Each scene shows the same named points in several views. A view is turned or mirrored, shifted and resized as a whole, has a little noise and may leave points out.

Scene 1
View 1
Q54: [ 10.8 -19.5 -31.8   0.1 -11.7   6.9  -1.0  18.2 -14.5   9.9  -6.5 -12.6
   0.1  11.9  -3.9   2.6   6.1   4.1  17.6   0.8]
Q58: [ 10.7 -10.6 -36.3   6.4  -0.4  16.9  -3.7  -1.5 -17.1  18.3 -11.1   0.5
   3.2   2.6 -16.7  10.3   7.3  10.8   2.8   6.2]
Q55: [ 20.1 -11.4 -12.8   0.9 -23.9  -0.7  11.6  11.8   1.9  22.2   6.6  -5.5
   4.8   0.1   1.5   2.5   8.4  13.0  27.6  10.7]
Q290: [ 27.3 -12.8 -36.0  -3.4 -18.0   8.4  -1.9 -13.6   0.2  29.2  -1.8  -2.2
   2.6 -10.7 -13.4   5.0  27.3   8.0  21.8   5.5]
Q823: [ 15.7   9.8  -5.4  -0.4 -20.1 -10.3   3.1 -20.2  13.8  22.5  -0.5  18.5
  10.2 -14.9  -6.5  22.4  19.7  25.9  22.3   7.8]
Q105: [ -3.6  10.4  -7.6   6.3  -8.6 -20.6  -3.7 -18.2   8.4   8.3  -3.5  13.2
   9.6  -9.7  -4.0  30.3  19.1  31.7  17.4   0.1]
Q153: [  2.2  -0.2 -18.2  -5.3  -8.3   4.1  -3.1  13.0 -13.6   0.1 -23.4   8.4
   4.4  13.9  -1.8  16.5   0.5   9.8   8.2  -3.6]
Q346: [  6.3   1.8 -20.1   0.4 -12.9  -0.7  14.9   6.3  -3.9  13.6  -1.6   6.3
   7.6   2.7  -2.1   9.6   7.6  13.0  24.9   6.4]
Q541: [ 17.9 -13.7 -19.6   0.8 -12.1   6.4 -18.9  -4.1  -6.4  15.8 -12.8  -3.3
  -0.1   1.7 -10.7  13.6  11.1  13.8   4.9   2.0]
Q599: [ 26.4 -10.5 -28.9  -6.5 -16.5  11.3 -17.3 -15.2  -2.7  21.6 -17.4   4.2
   0.6  -6.8 -17.6  15.2  22.6  10.0   8.6   0.4]
Q505: [ 29.2 -12.4 -28.2  -9.2 -18.3  14.3  -9.8  -3.6  -4.9  21.9 -18.1   3.1
  -0.6  -0.8 -11.7   8.2  16.1   4.8  10.7   2.7]
Q325: [ 12.3 -16.0  -8.5  13.1  -8.6  -0.9  -9.2   3.2  -4.0  17.7   4.3  -8.4
   4.3   0.7  -7.4  13.2   1.8  24.5   6.7  10.9]
Q329: [  3.4   8.2 -12.6  -9.6 -17.6 -18.7  -7.1 -13.8  10.7   6.7 -13.4  12.9
   5.1  -7.3  -3.3  26.7  25.4  23.4  25.6  -6.7]
Q938: [  3.3  -5.4 -14.2   8.5  -5.9  -2.1  -1.1   3.2  -6.1  11.7  -4.0   1.0
   5.8   2.6  -4.6  15.7   3.3  20.1  11.7   5.1]
Q233: [  0.6   1.6  -3.4   7.1  -6.5  -5.4  -6.3  -1.4  -3.4   8.3 -10.3   8.0
   6.3   1.2  -5.0  23.8   0.5  26.6   4.1   3.9]
Q650: [  0.4  -9.1 -11.0  12.4  -3.9  -3.1  -2.0   8.6  -8.3   9.0   1.8  -4.6
   5.5   5.7  -3.7  15.6  -0.6  23.0   8.5   7.0]
View 2
Q325: [ 16.0   5.6  -3.9 -13.6  -3.6  46.2   1.3  23.4   7.5  12.7   9.6 -27.7
  20.2  -9.3 -11.1  22.5   0.3  17.2  24.7   2.9]
Q938: [ 15.3  -2.0   4.5 -12.0   0.3  22.0  -2.4  23.4   7.7   7.2  10.7 -11.4
   3.6 -11.5  -3.4  16.9   5.7  20.1  21.3  14.2]
Q105: [ 17.6  -7.6  23.5  -2.0 -11.0  32.1   3.6  17.6  40.1  -5.2 -26.7   4.5
 -17.1  -1.7  14.9  21.8  22.0   3.4  38.8  26.0]
Q329: [ 20.6   6.2  44.6  -3.6  -5.7  12.4  -5.1   2.8  38.0  -6.3 -26.6   7.1
   4.0   2.1  15.9  19.4  17.5  -2.8  28.8  24.2]
Q541: [ 13.2  15.2  33.2 -15.4  -0.8  27.7 -11.1   9.3  -3.0  20.1   6.7 -10.0
  27.0 -14.8 -10.4  26.4  -8.4  20.3  18.9  -0.3]
Q346: [  1.2   5.2  -3.0  -1.5   5.5   4.9 -11.0  10.4   2.3  -8.2   7.2  -8.9
  -1.4   0.4   3.4   0.5  12.3  14.2   7.7  16.0]
Q55: [ -0.9  17.2 -11.2   5.6   0.7  14.4  -3.9   5.0   9.0  -6.8   2.6 -27.9
  23.3   7.4   1.1   0.6  15.0   3.7   9.1   7.3]
Q153: [ 23.4   5.4  20.3 -14.0   9.8 -17.5  -6.5  23.4   4.0  11.2  15.8  -1.4
   9.1 -23.6  -5.4  11.7   0.1  35.1  15.4  30.5]
Q290: [-19.3  26.8  42.6  -0.9   2.7  32.8 -36.1 -19.8 -18.6   4.2  -7.0  -7.8
  22.8  14.7   2.7  14.1  -4.2  -7.3   7.1 -22.2]
Q650: [ 24.4  -7.1  -4.8 -21.6  -1.0  28.7   4.7  27.9   9.3   6.6  17.0 -16.4
  10.1 -15.9  -8.3  18.5   1.0  19.4  17.8  17.7]
Q233: [ 22.0   0.6  11.4  -9.0  -2.9  21.5   4.5  28.3  20.5  12.9  -2.8  -7.7
   1.7 -23.0  -3.8  22.1   9.2  26.5  35.4  22.8]
Q54: [ 14.7   7.6   4.4 -25.0  11.4   6.0 -16.0  11.3 -15.4   0.1  32.7 -15.0
  31.3  -1.6  -9.6   6.6 -13.8  14.9  -8.0   5.2]
Q823: [ -5.9  16.1  23.1  18.8  -7.3  34.2  -8.5   0.5  29.4   1.7 -34.9  -7.2
  -5.3   3.2  14.0  13.9  26.8  -0.3  35.7  10.6]
Q58: [ -1.3   1.0  20.7 -15.3   9.4  24.4 -24.9  16.0 -25.3  18.4  21.3  -1.8
   1.5 -18.5 -12.5  19.8 -12.5  31.4  12.6  -2.5]
View 3
Q153: [ -0.6   8.4  -6.8   4.4  -9.2  -9.3  -5.2   3.5 -11.5 -17.3   0.3   4.4
   9.4  -3.9  -2.8  -7.1   2.2 -19.6  -3.2  -0.2]
Q346: [  5.8   5.8 -19.9  10.0  -9.0 -12.4  -2.6  -1.9  11.6   8.5  -2.8  13.3
  24.4   7.3  -1.7  -9.3 -13.0 -19.7  -9.3 -17.9]
Q541: [  5.3  -7.0 -10.5  -7.1 -15.6  -9.1  -5.0  -2.8  -1.2  13.7  18.0   0.6
   4.3  10.7  -3.8   3.5  16.2  -9.5 -10.8   1.2]
Q505: [  6.0 -12.3   4.4  -0.2  -1.0 -12.2  -5.8  -0.9   8.7  19.8  16.9  -0.2
   6.9  13.3 -17.5   7.5  13.2 -21.7 -13.3  -3.2]
Q599: [ 11.4  -9.6   0.7  -7.5  -3.3 -12.1  -4.4   3.3  14.8  31.6  17.0   2.3
   9.5  18.4 -19.5  18.6  11.8 -16.5 -26.7  -6.0]
Q290: [ 11.1  -9.1  -7.6  -2.9  -2.9 -10.5  -2.0  -0.3  21.4  39.0  17.3   7.8
  15.5  23.1 -15.3  14.2   1.1 -15.8 -19.5 -15.9]
Q55: [  6.1 -11.5 -20.7  11.2 -15.8 -10.7  -6.1  -9.1  17.5  26.5  11.3  13.5
  25.4  18.6  -1.0 -18.7 -12.2 -18.0   4.2 -16.5]
Q105: [ 10.6  16.0 -29.1  -8.3 -46.5  -7.9 -11.2   1.1  10.1  13.5 -26.3   7.6
  22.2   1.8   2.0  -0.3  -2.0  -5.0 -38.1  -9.3]
Q823: [ 14.7  -0.9 -19.2  -0.5 -36.9 -12.0 -11.9 -10.1  21.8  31.6 -21.2   2.1
  26.6  10.3  -7.3  -4.1  -1.2 -21.2 -41.9 -13.6]
Q938: [  2.2   8.2 -26.7  -0.4 -20.1 -11.5   0.8  -3.7   3.4   5.0  -1.0   6.0
  12.4   7.4   6.7  -3.5  -0.7 -10.5  -9.7  -8.3]
Q54: [  0.0  -1.7 -12.8   3.6   2.0  -7.7   0.6   6.1   0.2   4.1  25.8  17.2
  12.3  15.9  -2.5  -2.6  -5.1  -9.7  13.8  -8.6]
Q325: [  4.5  -3.1 -33.2  -2.4 -25.1 -12.0   1.6 -16.3   4.9  17.3  10.0   0.6
   6.6  15.8  14.5  -7.1   9.5  -4.6  -3.2  -5.1]
Q329: [ 12.1   8.0 -10.1  -7.6 -41.7  -3.7 -23.3  12.0   5.5  12.6 -15.8  12.8
  23.6   0.8 -13.0  -1.2  -1.6  -8.8 -35.9  -5.2]
View 4
Q105: [-43.5  -0.2 -25.3  27.1 -13.7 -25.0  -1.3  -1.5  -4.3  29.1  37.5   3.6
   4.3 -26.1   6.9 -17.3  10.7   3.7  28.1 -55.4]
Q153: [ -3.6  25.3 -13.7  27.6  42.9   1.1   5.1   1.0   0.3  -3.9  22.2  -3.9
 -18.7 -14.5 -25.3   4.1 -23.7   8.3  -1.4 -41.9]
Q650: [ -8.9  17.1 -33.9  16.2  16.5  -3.8   9.5   3.3 -12.8  16.6  12.0  -1.0
  16.3  -2.5 -25.6  -5.2 -12.5  29.1  17.4 -26.3]
Q823: [-39.2 -16.3 -28.3  43.9 -27.3 -27.2   1.9 -13.5  -0.5  37.2  14.1  10.9
   1.0 -33.0   1.0  -1.8  -5.4 -24.0  31.8 -41.5]
Q346: [-10.2  10.6 -45.3  54.8  20.6  -7.0   3.2 -10.6 -14.5  11.3  16.1   5.2
   8.3 -25.7 -29.0   6.9 -12.5  -8.2  21.1 -31.8]
Q290: [-14.9   4.4 -42.7  43.2   5.2 -15.8  15.1 -38.6 -10.8  37.1 -42.3 -14.1
   0.4 -40.4 -25.8  10.4   3.1 -28.3   6.0 -25.9]
Q599: [-19.8   1.0 -10.9  20.1   7.6 -17.0  14.2 -30.7   5.8  32.8 -37.3 -18.4
 -21.3 -35.6 -19.6  10.0  -4.0 -21.7  -5.8 -40.8]
Q58: [ -1.3   9.9 -28.8  17.4  41.5 -11.0  17.6 -27.2 -10.5  24.6 -23.7  -4.2
  -3.8 -25.5 -42.3  10.3 -11.4  17.8  -2.2 -48.8]
Q233: [-18.5   4.1 -14.9  12.9   8.3 -10.1   6.4   4.2  -2.0  19.5  23.9   6.5
  -3.8  -7.9 -11.7  -5.6 -18.7  16.7  16.4 -42.9]
Q329: [-34.1  13.8 -18.7  38.3  -0.5 -12.0  -0.4  -7.2   4.9  14.9  17.7 -13.5
 -11.9 -33.9   4.3 -11.5   8.7 -23.1  14.0 -40.5]
Q505: [ -8.0   5.7 -17.6  30.0  18.1  -7.0  16.1 -25.5   2.9  21.1 -35.5 -14.6
 -17.3 -30.9 -30.0  16.5 -17.7 -25.4  -5.7 -27.4]
Q55: [ -5.7  10.1 -52.0  53.9   3.9   0.4  11.8  -5.9 -17.7  17.0  -9.3  -3.9
  18.5 -14.7 -26.6   8.8 -19.1 -19.6  23.9  -0.9]
Q54: [  6.3  34.4 -40.7  39.9  44.8   8.7  13.3 -10.6 -14.9   3.9 -15.8 -20.1
   5.5 -15.7 -37.8   5.4 -12.0   0.7   2.6 -11.6]

Which points are out of place in each view (at most two, in the order of its rows)? Write none if all are in place.
view 1 => none
view 2 => Q55, Q290
view 3 => Q599
view 4 => Q329
